Each row is a point on a tangle of strands that fork, close into loops and nearly touch. The rows are in no order.
Two points are linked if the straight distance between their rows is under 108. Some points are linked to none.
z950: [ 45   2 -24  10  24  52 -13   9 -17 -15 -19 -20  16 -12   7  -5  13 -11
  21   4 -46   5  49  17 -34  -3  11  -6  21 -27  10   2 -10 -42 -13  33
 -23  19   8 -19  34  41  14  10  29 -22 -25  -6  20 -16  -2   3 -15   3
 -10]
z219: [ 39  -2 -18 -13  23  61  -9 -22 -23  18 -34 -23  39 -22   1  -1  16  -3
   0 -11 -12  38  22  -6   3  19   4  14  -5 -14 -20 -14 -23 -19  -7  19
 -10  55  14 -20  21  16  23  -6  -1 -11 -13   0  23 -18  18   1 -15  21
 -17]
z761: [ 13 -17  -2 -11 -14  22 -21  -5 -20   2  -6   8  26  10  12  -6 -20  18
 -39 -19  15  26  -8   7  37  36   8  11 -12 -14 -29 -31  -7   4 -39  -6
  26   3  -2 -13 -25  -5 -17 -32 -27 -38  16  -6  20   4  19   1   4  24
 -19]
z796: [ -3 -27 -16   3 -16  -8  22  -2  36 -29  15   7   5  -6 -30 -24   1 -24
   5  15 -22 -22  38  -9 -36 -67 -26  -8  10 -21  10   1  12 -32  18   2
  11 -15  -1   4  21   9   9  30  40  -8   5  -3  -5  -3   6  26  21   5
   5]
z52: [  0 -14  13 -16 -14   8  57 -37   8   8 -30  11 -16   0 -27  18 -22   1
 -19  -8   8 -14  10 -41 -16 -22  -9  18 -18   2   7   3   0 -15   1  -3
  19   4  29  15   7  25   3  15  16  20  46  -3 -20  -2  -4   2   4  24
  19]
z189: [-10  13  46  -2  -6 -38  30 -24  11   2   0 -14 -19 -16  16  -9  16 -34
  36  28 -15 -23 -13 -18 -45 -19   0 -28  27   4  11   9  18  10  26   5
  12   4   6 -13   3   5   8  22  41  33 -21   4 -10  -5  -7  18 -15 -47
  -1]
z941: [  3   7  41  27   2 -10   2 -10 -15  -2 -34   2  -1 -14  23  26  20 -11
  21  -6 -21 -20 -18 -22 -30  15  -5 -22  28  26  17   5  -5  -3   8  -9
 -26  14  40 -16   9 -12  -2  10   4  58 -11  20 -19 -17  -1  -1 -19 -71
  -3]
z204: [ 20  -7  16  -6  -9 -35 -24   4  -6 -12  -1   9  19 -13   5  -4  -2   3
   1  -9   8   0 -13  15 -16 -20  -2  -9  -4  19   9   4  -1  15  11 -20
  -2   4   2   4  -1 -25   0  12   2  23 -18  25 -16 -11  25  10   1 -25
 -19]
z799: [  5  11   7   6  15   3  11  -7  -1   7  -9 -14  -5   5  32   3  12 -30
  39  11  -7  -7 -17 -10  -7  16  19  -3  33 -16 -13  11  11   7  -1  13
  -1  -6  18 -26 -20  -2   3  -4  18  -2  -7  17   7   5 -25  -3  -6 -31
   5]
z394: [ -8  -4   5 -10 -20 -32  18  -6  24 -18  20   8  -1 -16 -13 -43   7 -29
   2  28 -18 -16  17   6 -35 -53 -15 -17  20 -24  -6  -5  14 -12  16  -1
  28 -11  -8 -10 -11 -13  -3  14  43  -6 -11  -1  -3 -13   6  12  17  -9
   1]
z741: [-35  11   1 -12 -13 -32  13  16  30   4  41   2 -22 -18 -15 -47  10 -17
  -3  47 -25 -26  13   2 -12 -54 -16 -23 -11  -1  -2  20   0  -4  26   2
  29 -15 -27   5  -7 -25   1   8  24  -9 -19  -6   5 -12   7   3  12   0
  10]
z321: [  6  25  -9  23  31  57   3  -2 -24  32 -11   5   7   0  27  15  11  -2
   4  11 -28  12  -2 -21  16  40   0  16  12   4 -10   2 -23 -14 -24  19
 -14  13  27 -24   6   5  -3 -38 -16 -13   0  -7  25  -4 -28 -39  -7  -9
  24]
z284: [-12 -15  -9 -16  13  11  -5 -12   4  16   2 -25   4  16 -31   2  -9  31
 -12  -7  46  26  -6   9  25  15  14   9 -33   5 -13  -4  -5  27  10  -4
  -7  20 -36  40   9   8  17   8 -33   3 -11  -6   1   2  17  19 -23  49
  -5]
z85: [  7 -23 -30 -11 -13  -3   1   8  32 -22  10   1  -2   3 -40 -18   1  -3
  -4   2  -8 -19  33  17 -22 -54 -19 -10  -9 -16  18  -2   4 -17  20  16
   7 -10 -26  23  23  12  19  31  16 -15 -10  -2  12   1   9  28  16  26
   5]
z762: [-23  -6  -4   5  25  -1 -45   6  -2   9  16  -1  20  17   6 -10   4  25
 -14  -7  38  28 -41   5  52  46   4   5 -29  10 -42   0  -3  27  -4 -23
 -17  -1 -20  11 -20 -41   7 -19 -56   0  -9   9  -4  11  12   4 -27  15
 -19]
z68: [ 17 -25  -5 -27 -28  21  44 -36   7   6 -32  -2   8  -1 -23  -8 -11 -12
 -19  -9   5   5  33 -32 -23 -30 -10   8   0 -23  -3 -12  -2 -18  -6  11
  27  24  26  -3   8  25  -4  12  43  -8  35   0  -2 -17  11  14  10  41
  -2]
z329: [ 29  -8  -9  12   7  14 -36  -8 -21 -12 -31  23  53  -3   8  15  -8   9
 -20 -26  24  26 -18 -22  17  25 -15   7  -6   6 -26 -13 -12  -7 -21 -29
  -6  13  36 -13  -6 -34   2 -28 -40  28  14  15  -6 -13  31 -11 -12 -17
  -4]
z88: [ 10   1  22 -14 -20 -23  30  -7   1  10 -27  17 -19 -17  -4  13  -7   1
   3   2 -23 -28  12 -13 -40 -40 -23 -12 -24  28  47   7 -10   4  12  -8
  -6   3  18  11  18  14  -7  21  28  43  -9   2 -20 -26  17  -5  12 -30
  18]
z536: [  6 -24   0 -18  12  24  18 -27  -2  10 -30 -24  15   0 -29   4 -13   3
  -8  -7  30  16   4 -34   4  -4  -1  15  -9   9 -17   0  -1  -4   6 -10
   3  29   8  11  15   9  18  19  -5  25  12   9  -7 -15  12  24 -13  31
 -13]
z185: [-45  26  32   8   4 -61   9  10  20  -2  31  12 -27 -28   3 -16   0 -16
  10  36 -25 -29 -22  -7 -13 -32 -23 -12  -5  33  12  22  10   7  21 -16
  11  -7  -2  -8 -16 -32  -6  11  17  23 -17   3 -25 -11  -3 -13  11 -38
   5]
z738: [-29   1  16  14  13 -24   6   2  11  -3   2  12 -29   3 -12  37  -8  -2
   7  -2  11 -34 -17 -31  -6 -16 -14   2 -16  34  17  24   8  -4  17 -11
 -24 -14   4  21  14   7   9  27 -20  49  10   3 -35   2  -7   6   2 -29
  23]
z618: [-23 -15 -20  16  43  41  -1  -8  10  13  11 -28   5  12 -11  -3   7  -2
  11  19  18  11  -1 -30  33  31   4  16   9 -15 -44   1   5 -19 -12   8
 -10   2   0  -9   9   1  17   0 -29 -10   1  -6  15  13 -12   6 -21  25
 -15]
z483: [  3  -5  12   6 -13 -33   4  -9  -3 -23   2  30   9 -20   8   3 -12 -10
  -3   0  -2  -9  -6  -9 -18 -24 -15   5   2   8   4  -4   5  -5   4 -20
  -8 -10  20 -15  -9 -23  -8   6  13  17   8  17 -18 -10  11  -2  16 -23
  -3]
z271: [  2  17 -30  15   7 -18 -40  56  -9 -19  29  12  -9  24  -6  29   2  41
   4 -19  -1  -3  -2  55   1   2  13  10  -3   8  37   8  -7  21  -4  16
 -17 -34 -37  26  20  21  -8   8 -33 -14 -14 -14   2  33  -9 -23   9  -5
  15]
z564: [ 25 -12   4 -37 -54   5  39 -29  -3  10 -29   1   7   6   0 -19  -6  -6
 -28 -15  -9  13  29   2 -15 -22  -5   3   2 -27  10 -24  -5  -4  -9  15
  47  17   3  -3 -16  17 -20 -20  54 -35  25  -3  17 -12  15   5  30  40
  -2]
z581: [  2  -5  30  30   1 -17   3  -9  -2 -17 -26  16   0 -20  -2  23   4  -1
   8 -15 -12 -30  -4 -29 -35 -18 -19 -16   9  32  19   4  -1 -22  11 -29
 -30   8  37  -6  19 -11  -5  24   8  67  -4  20 -41 -21  13   6  -2 -57
  -1]
z852: [ -8  22   9 -17  -6 -19  36 -16 -11  29  -4   4 -32 -11  17   0   3 -12
  15  25 -39 -22  19 -13 -24 -19  -5  -3  10  10  32  11  -2   4  -3  25
  10   3  21 -10 -10  20 -15 -14  43   4  -6 -10   3 -23 -17 -30  11 -14
  32]
z411: [-13  17 -14   9  31  20 -27  13  10  12  15 -32  -7  37  24   2  16 -10
  32   2  40  28 -39  28  52  76  36   6   4 -27 -36 -12  11  25   8   8
 -15  -5 -32  12 -21 -12  15 -28 -34 -24 -19  -2  18  39 -26  10 -28   5
  -6]
z182: [ 12 -32 -28 -15  11  37   7 -17   9  -5  -9 -24  20   9 -30   0  -5   5
  -6 -14  17  14  29 -13   3  -4  -3  12  -3 -22 -19 -12   5 -18  -2  15
   6  25  -5   6  26  31  21  21   7 -14   8  -3   8   7  11  31 -14  52
 -14]
z748: [ -7  13  17 -21  -6  -9  48 -26  -4  34 -27   1 -36 -18  -3  18   0  -7
  -2  16 -22 -30  15 -36 -23 -27 -18   2 -19  25  31  10 -14  -1   3   8
   7  16  27   8   6  20  -9   4  32  36   6  -2 -16 -26  -9 -19  13  -9
  33]
z628: [ 34  11  18   6   3  -1 -44   1  -6  -7 -38 -14  38   1  28  11  29  -8
  15 -22  25  24 -43  18   3  40  19 -15  17   8  -9  -3 -10  37  19 -11
 -20  23   7  -6  -6 -26  17 -18 -20  31 -19  22  -3   2   5  -7 -35 -43
 -22]
z262: [  8  -2  -5  10  25  29   1 -14 -12  14 -31 -19   8  12  -6  29   3   5
  -2  -9  28  20 -18 -26   7  26   4  15  -2   7 -18  10  -6   7   7  -2
 -21  20   6   8   4   8  20   7 -32  37  12   6  -2   0  -6   2 -23   2
  12]
z244: [-32 -17   4 -11  15   7  10 -31   7  21   9 -14  -3  -8 -24 -14  -8  -5
 -17  18  16  -1  -6 -38  18  -3 -12   6 -20  14 -26  17  -1   5   3 -16
  10  13  -2   5  -9 -24  11   8 -14  15   9   5  -8 -11   0  15  -9  31
 -20]
z62: [ 24  -2  -5  11  -6  -5 -37   5 -27 -10 -22  26  43 -17   3  19 -11  22
 -23 -31   8   9  -2  -2  -1   5 -25   9 -12  25  11  -5 -13  -9 -12 -27
 -30   9  19   1  13 -27 -12  -8 -27  37   5  10 -15 -16  38 -22   0 -24
 -11]
z870: [ 22   6 -27  -6  17  40   5   0  -9  -3  -4 -34   7  25  10   2   2 -10
  36  -8  23  24  -2  22  12  43  43  11  21 -31 -22 -15   5   2   5  30
 -13  10 -20   8  -3  29  19  -8  -6 -21  -7  -6  15  31 -16  17 -15  18
   5]
z822: [ -2   2 -21  17  32  52   7  -5   0   6   1 -27   5  19  15  12   6 -13
  22   5  16  15 -14 -12  26  49  24  16  26 -38 -42  -6  18 -12  -7  16
   1  -1   8 -12  -2   8  19 -18 -17 -29  10  -2  22  33 -28   9 -23   9
  -6]
z256: [-40  45  22  -8   2 -54   3  22  19  16  41  -9 -40 -23  -5 -36  13  -9
   7  57 -28 -27 -16  10 -12 -32  -5 -29   0  25  14  28   0  28  30   6
  22  -2 -26   0  -7 -24   1  -7  20  11 -39  -2  -9 -12   2  -6   2 -20
   9]
z819: [ 22 -18  -1  -7 -10  13 -31 -15 -21  -4 -15  19  45 -13  13 -11 -11  11
 -40 -16  21  29 -10  -6  29  25 -14   8 -17   0 -30 -33 -10  -6 -33 -30
  17  16  21 -24 -23 -38 -14 -28 -29 -11   9  12  13 -11  34   0  -1  14
 -26]
z773: [-30 -24 -21  -3  -1   8  14  12  42 -11  36 -13 -15  17 -50 -13   2   3
  -1  14   1 -21  30  -2  -3 -38 -14  -2 -18 -19   2  10  17 -26  15  14
  11 -25 -36  34  23  17  16  37   1 -22   3 -19  15  22   2  36   7  54
  10]
z568: [ -4   7 -23  28  20  -3 -27  39  -7 -25  15   1  -4  29   3  21   7  24
  18 -15   5 -11  -3  29   2  16  13   8  19   1  19  15   1   0   8  14
 -36 -27 -19  22  21  20  -1  12 -35   2  -8 -10  -6  30 -16  -3  -3 -19
  20]
z81: [-54  19  20  -8   0 -24  25   0  28  17  40 -14 -57  -3  -2 -16  -4 -19
   6  37   1  -7 -30  -6  22  -4   8 -16 -31   3  -5  34  23  33  18  -4
  25 -23 -21  25 -19 -21  -3  -7   2  -5   6  -6 -16   0 -10  13   1  20
   5]
z546: [  7  -4  19  -9 -31 -29  15 -12  -7  -6  -7  33  -1  -6   9   7 -24  -5
 -13   1   1   8  -9 -13   4  -8 -15  11 -10  -3   0  -8   5   3 -20 -28
  20 -13  18 -11 -31 -21 -25 -11   7  -1  31   3 -17 -15   9  -9  24   1
   0]
z910: [ 14  -1  17  11 -26 -41   8  23   6 -23   1  16 -12 -12 -21  17  -1  16
   8 -15 -11 -21   6  15 -38 -42 -10 -12  -7  27  51  11  -3  12  15 -17
  -7 -15   3  18  28  14  -5  36  20  23 -10   0 -22  -9   8   6  17 -36
   6]
z756: [ 24  10  -8   5 -22  10   8  16 -34  14 -26  26   0  -3  18  27 -25  30
 -34 -24 -11  10  10  -3  -1  13  -4  15   1  20  25 -21 -15  -6 -40   1
   5  -2  17 -18 -12  19 -28 -39 -19 -12  35 -14   8  -9   3 -45  17  -2
  27]
z211: [-11  16  29   1  20 -25  12 -15   7  19   1 -26 -15  -3  21   2  12 -47
  37  32  -7 -15 -24 -29  -9   6   9 -25  29   6 -16  15  14   4  21   1
  -3  -1  10 -18 -13 -17  17   4  14  26 -18  14   0   1 -15   7 -24 -43
   5]
z113: [-24  14  -9   3  19  14 -18  27   9  11  31 -22 -22  30  31  -8   7 -12
  27  15  11  14 -22  31  46  59  31   0  10 -30 -31 -11  14  14  -7  17
  -5 -22 -33  -4 -25 -10  -8 -32  -3 -41 -22   1  17  39 -30   7  -8   8
  -4]
z435: [ 32  -4  -5 -10  31  59   0 -30 -27  30 -48 -33  41 -15 -14  15  16   6
  -7 -15  23  44   2  -9  15  30   9  19 -15   3 -17  -5 -25   6   0   3
  -6  66  11  -6  22  16  21  -7 -18  12  -8   8   9 -13   4  -8 -29  25
 -13]
z350: [ 40   4   4  -7 -29 -19 -29   6 -21 -21 -13  24  24  -1  37  -5 -13  10
 -13 -26   5  16 -13  44   7  20  16   2  21  -7   0 -22   3  21 -26 -12
  13  -8   9 -23 -27 -21 -33 -30   9 -29   0  13   3   6  12 -17   9 -18
 -28]
z754: [ 30   4 -18  20 -15   3 -25  25 -32 -21  -8  40  17   3  26  21 -20  27
 -29 -30  -9   2  13  22  -4  13  -1  11  26   7  11 -17  -7 -23 -36   4
  -3 -24  18 -15   0   8 -25 -22 -18 -32  28 -11   8   6   9 -36  16 -18
  10]
z651: [-45 -16 -17  -1  -2   8  23   4  23   6  30  -2 -34  27 -34  -2 -10  17
 -15   2  -3 -17  31  -1  12 -13  -5  15 -13  -8  12   4   6 -12   0  19
  12 -30 -35  23   9  41  -8  19  -8 -32  27 -36   6  15 -20  12  19  55
  19]
z826: [  0 -12  15  14 -32 -47  12  28  30 -45  20  19  -6 -16 -29 -10  -1  10
  13  -7  -6 -25   3  31 -32 -55  -5 -10  -6  11  46  14  17   1  24 -17
   5 -28  -6  29  29  -1   8  48  27   5  -8  -2 -14   9  -4  22  29 -32
  -5]
z991: [ -5  10   6   0 -19 -42  15  -9   4  -8  21  29  -3 -27  13 -42  13 -24
   1  33 -30 -15  17   3 -24 -45 -18 -11  32 -19   0 -22   6 -14  -3  -5
  23  -7   8 -38 -26 -23 -29   0  46  -9   0  -3   8 -10   2  -8  36 -20
  -4]
z347: [ 28  29  -2  13  -1  -6 -64  26 -15  -4 -18   5  29  14  30  14  26  26
  10 -30  15  27 -37  52  18  48  29  -1  12  19  14  10 -14  42   7  -1
 -22  14  -7   8   2 -12  -1 -14 -32  15 -21  12  -2  19  -1 -32 -30 -36
  -8]
z607: [-10 -21  -9 -18 -30 -18   0   8  28 -14  32   6  -2  12 -18 -22 -12   5
 -18  -6   2   5   7  27  12 -21  -6  -7 -26 -21  -6  -4  11   8  -1  -4
  28 -30 -33  23  -7  -3  -5   7   7 -37   8 -14   6   2  12  21  17  40
  -7]
z460: [ -9   2  -2 -14  17   6 -38   8  -7  20  13 -17  14  10 -14  -6   9  35
 -13  -9  40  32 -16  32  42  41  16   4 -43   6 -17  -9 -21  38   6  -4
 -16  19 -44  34   1 -12   9 -13 -49 -17 -26   1  10  10  19   3 -26  40
  -8]
z191: [-42  19   0   2  22  11 -10  17   6  29  45 -26 -44  17  20 -17  12 -16
  21  40 -10   2 -13   4  47  39  20  -5  -1 -14 -17   4  13  13  -3  18
  -1 -20 -20 -13 -29 -14  -9 -30  -2 -35 -16  -8  24  21 -38 -12  -6   9
  -3]
z781: [ 15  -9 -16  24 -17 -16  -2  10  -8 -47  19  46  12  -1  17 -13 -24 -10
 -20 -12 -19 -12  13  17  -6  -9  -2   8  32 -22  -5 -21   7 -36 -36  -4
   9 -36  22 -32 -19  -9 -21  -6   5 -35  28   0   5   6  -1  -4  35  -3
 -12]
z228: [ 44   8 -20  -4  16  53 -16  -3 -18 -11 -25 -13  28 -15  15  -2   9  -6
   1  -4 -20  14  27  17  -8  17   0   7  16 -17  -9 -18  -8 -33 -24  27
  -8  26  13 -23  13  17  11 -13  18 -26 -17   6  23 -13  11  -7  -6   3
 -10]
z915: [-24   9  37  16  -9 -52  21  -3  22 -17  19   4 -21 -21  -4  -7   8 -15
  23  20 -17 -38 -18  -1 -31 -27  -5 -23  14  18  24  20  22   3  30  -9
   5 -10   4  -1   5  -4   3  31  26  27 -13   4 -20  -3 -11  13   6 -54
   2]
z551: [-37   6  -4 -17 -21 -12  21   7  17  20  29  -6 -50  16 -31  -5  -8  16
 -16   5   2  -5   0   9  15  -7   5  -4 -33   7  20  19   8  30  12  14
   6 -20 -35  42  -3  17  -3   4   2 -17   6 -18   1   9 -18   0  17  45
  23]
z434: [-13 -17   4  32   5  -7 -16   8  -1 -29  -5  15   4  -6 -15  21  -2   6
   4 -17  -1 -33  -2 -23 -22 -32 -24  -9   5  28  14  10   6 -34  19 -24
 -40 -15  11   6  28   0   4  36  -9  54   3  11 -36  -6  11  20   7 -36
   2]
z285: [-10   5  -8  11  37   8 -44  12   7  10   7 -25  17  25  13  -2  17  -3
  13  -4  39  18 -46  12  46  62  17   5  -5 -15 -44  -6   1  16  13 -12
 -25   2 -19  10 -11 -27  25 -16 -47   6 -14   6   6  24  -8  10 -37  -1
  -6]
z855: [  3  19 -15   2 -12 -17 -42  42  -8  -7  33  15  -4  16  14   3   1  26
  -1 -13 -14   0  -1  51  11   7  17  -3  -2   9  32   0 -17  24 -13  12
  -9 -17 -27   1  -5   8 -29 -19  -6 -36 -21  -4   9  17  -1 -35  10  -2
   2]
z661: [ 36  26 -15  11  -9  -6 -66  44 -21 -12   1  16  27   4  21  12  15  43
  -4 -34  -5  11  -3  69   6  26  20  -2  12  16  31   1 -13  29 -15   2
 -17  -2 -10   0   5   3 -19 -21 -20 -19 -23   5   7  18   3 -45 -10 -31
 -11]
z269: [-10 -25   6  28 -16 -38  12  10  26 -52  23  28   1 -21 -27 -16  -9 -17
   3   7 -11 -27  15   1 -32 -66 -22 -12  12  -5  17   8  13 -39  21 -25
   1 -29   7  -4  11 -14   8  46  25   9  12   7 -24   3   1  30  33 -27
  -5]
z844: [-35 -31  -8   0  -3  18  37 -16  14   2   3  11 -15  14 -47  11 -23  23
 -32 -11   9 -12  30 -29  10 -24 -19  25 -21   6   5   0   2 -22 -14  -2
  17 -19  -8  23  13  36  -9  22 -10 -15  55 -33 -10  -1 -14  14  18  54
  14]
z798: [ -6  -9 -19 -22  15  40  20  -8  16  23  12 -43  -1  -9 -13 -23  14 -24
  21  27  -9  14  41 -18   3  -9  16   0  13 -23 -25  -4  -1 -27   7  22
   6  16  -6 -11  -1  13  18   8  21 -25 -23 -11  36   8  -9   9 -12  40
 -23]
z996: [ 13 -11 -20 -18   8  22   3   7  -1  -2   8  -9   7  23  -3  -5  -6   9
   3 -12  14  10   6  14  12  15  11   8   4 -16 -12  -3   6  -4 -10  15
   6   2 -14   5  -2  19   9   1  -5 -26   5  -2   6   9  -6  16  -2  39
  -1]
z344: [ 31   3  12  12 -12 -17 -45  12 -19 -14 -27  16  39  -7   8  18  12  15
   5 -36  18  15 -21  22  -7   8   5  -9   9  25  10   0  -8  21   7 -24
 -18  15  10   9  10 -25   1   3 -14  41 -15  23 -19  -7  25 -11 -26 -44
 -28]
z105: [-12 -36  -3  -3   1  26  50 -24   7  -8 -24   3 -16  11 -41  21 -23  17
 -22  -9  14 -18  21 -45  -8 -30  -8  31 -17  -1   3  -3  11 -28   3   0
   7   6   5  24  30  43   4  34  -5  20  55 -15 -18   3  -5  19   5  41
  17]
z407: [ 20  -1 -10 -34 -30  20  18 -13  -4   8 -10   1   3   6  16 -27  -2 -12
  -7   3 -25   3  35  10 -10 -11   1  -3  16 -26  11 -17  -5 -12 -17  30
  30  10  -2 -19 -14  21 -15 -22  52 -50  -5  -3  28 -14   2  -5  22  32
   3]
z907: [-64   9   9  -2 -12 -17  31   3  32  11  45 -12 -64  11 -25  -7 -11   6
  -6  14  15   5 -22   5  26   2  15 -11 -50  -6  -1  37  27  39  11  -1
  20 -32 -39  56  -3   4   0   1 -10 -12  26 -23 -15  10 -18  23   7  46
  12]
z162: [  2   1  -6   7   7 -11 -25  21   3 -14  14   6   7   9  -1   5   0  11
  11 -12   5  -3 -11  21  -5  -2   1  -1   3  17  12  10   5   8   3   0
 -21 -15 -10   7  12  -4   8  10 -16  15 -17  12 -10   2  -5  -3   0 -18
  -3]
z521: [-18  18  30   8   8 -27   9  -4   0  16  -8   3 -34   8  15  41  -6  -7
  15   0   7 -23 -37 -16 -15   6   4  -9  -5  31  26  17  -3  24  14  -8
 -21  -7  18  14   1   9   2   9 -12  50   3   9 -33   1 -17 -13 -21 -46
  25]
z543: [  1  11  13 -33 -14  -8  34 -25  -2  25  -4  -5 -18  -8  14 -26  10 -23
   7  26 -23  -8  20 -18 -18 -19  -3  -1  11 -21   2  -8   4   0   1  17
  23  14   8 -22 -25   5 -12 -13  56 -16  -4  -8  15 -15  -6  -8  17  15
   7]
z992: [ 21  -7 -17  20 -25   0 -17   8 -22 -28   3  41  16   2  24   2 -26   9
 -42 -21 -10  10  17  14  11  17 -12   4  18 -10 -10 -34 -10 -29 -50 -13
  17 -25  12 -26 -27  -3 -28 -27 -26 -41  27  -9  14  -3  19 -15  28  -6
  -6]
z195: [  5 -11   7 -20 -10 -12   9  -5   3   7 -13   0  -3 -11 -43  21 -19  25
 -18 -18  27 -11  11 -12 -11 -45 -24   4 -59  40  25  13 -10  20  26 -30
  -7  11 -13  42  37   6  18  34 -11  46  -2   0 -18 -17  40  12   4  15
  12]
z656: [  8  24   0  17   2  37   4  11 -34  33 -27  11  -3  -2  27  22  -3  22
 -25  -5 -17   9  -9 -15  15  30  -6  16  -6  22   9  -7 -26  -8 -30  14
  -6  16  24 -23  -9  11 -20 -55 -31  -9  24 -17  15  -5 -14 -65   6  -8
  35]
z859: [-19  22  39  25  10 -26  -6  10  -5  14 -19  -2 -23  -2  22  27  21   0
  26  -9 -18 -27 -29  -8 -27  16   4 -24  15  37  35  26  -9  27  19  -3
 -32   7  23  -7   9   3  -2   9   0  54 -23  -3 -21  -4 -18 -18 -20 -71
  11]
z194: [ 22 -14  -4  12 -22 -26   7  -7  -6 -45  10  40  16 -22  13 -27  -5 -24
 -11   1 -21 -11  27   9 -23 -31 -10  -6  34 -34  -4 -26   9 -27 -17 -11
  17 -13  13 -34 -22 -22 -26   3  32 -22  12   7   7  -6   9   2  35 -12
 -16]
z311: [  0   9  -3  -1  19  30  12  -9 -17  19 -15 -15  -9   2  22  12   6 -14
  23  15 -12  -2   0 -27  -1  18   7   3  19  -5  -5  11  -8  -6 -10  18
 -10  10  25 -17  -3   6  12 -20   0   2  -1   3  12  -1 -20 -13  -5  -8
  19]
z254: [ 37  -3   0 -25 -14  -4 -20   1 -19 -10  -7  -1  26   8  27 -11 -12   4
  -9 -20  23  27 -16  38  13  17  21   8  -6 -19 -21 -27   0  27 -15  -5
  16   7  -6  -6 -20 -12  -9 -24   1 -23  -7  22   6  10  17   8  -6   9
 -24]
z816: [ 21  -1  11 -13 -40 -32  -1  -4 -21 -14  -7  35  12  -3  37  -8 -19  -6
 -18 -10  -6  16 -14   9  12  16   0  -1   0 -14 -10 -30   3  15 -24 -27
  30 -15  18 -33 -53 -34 -41 -34   8 -27  24   6   0 -12  11 -12  25  -9
 -22]
z972: [  6   2  -3  15  42  51 -15 -20 -11  25 -35 -21  44   0  -7  24  22  11
  -3 -12  30  40 -20 -29  31  46  -4  18 -11  12 -34   4 -20   5  10  -9
 -22  44  14   0  18  -3  35  -5 -45  35   4   9  -1   2   0   0 -35   7
  -2]
z488: [ 21   3 -21 -11  31  41  -4   7   7   4  -1 -36   3 -10  -7 -11  14 -28
  34  24 -32   6  47   2 -19  -3  12 -16  16 -26  -1   0  -2 -35   7  36
 -17  17  -9 -14  27  29  30  19  22 -16 -34 -11  31  -3 -10  12 -16  14
  -5]
z961: [-21 -11 -10  -9  33  30   5 -14  18  24  15 -31   0  -9 -19 -16  10 -13
   5  28   4   0  20 -32  13  -1  -5   0  -1  -2 -31   9  -1 -21   8   4
  -3  21  -6  -9   5  -6  23  11 -10  -1 -16  -4  19  -1  -3  12 -13  31
 -14]
z397: [-40   7   3  -5   2  -6   7   2  15  22  42 -19 -41  16   6 -22  -3 -13
   6  29  -2   0 -18  -8  31   9  13  -8  -6 -13 -25  13  17  17   1   2
  14 -26 -21   0 -27 -22 -11 -19   0 -22   2  -2   3   8 -27   6  -2  24
  -2]

A fork is a point with three links, a tip a point with one. Leave the first point through the second and follow the links. Name the first fork or tip that comes.
z564; z407 => z796
z799; z211 => z394
z628; z347 => z204
z546; z816 => z344
z269; z826 => z651
z551; z907 => z284
z536; z262 => z961
z798; z488 => z536

A piece is all that can be reached along the links. How many separate loops has the piece of each point below (a circle has one, a figure eight two, a Y none), and how many tips (points with one link)?
z81 => loops 2, tips 1
z62 => loops 2, tips 0
z996 => loops 2, tips 0
z434 => loops 1, tips 0
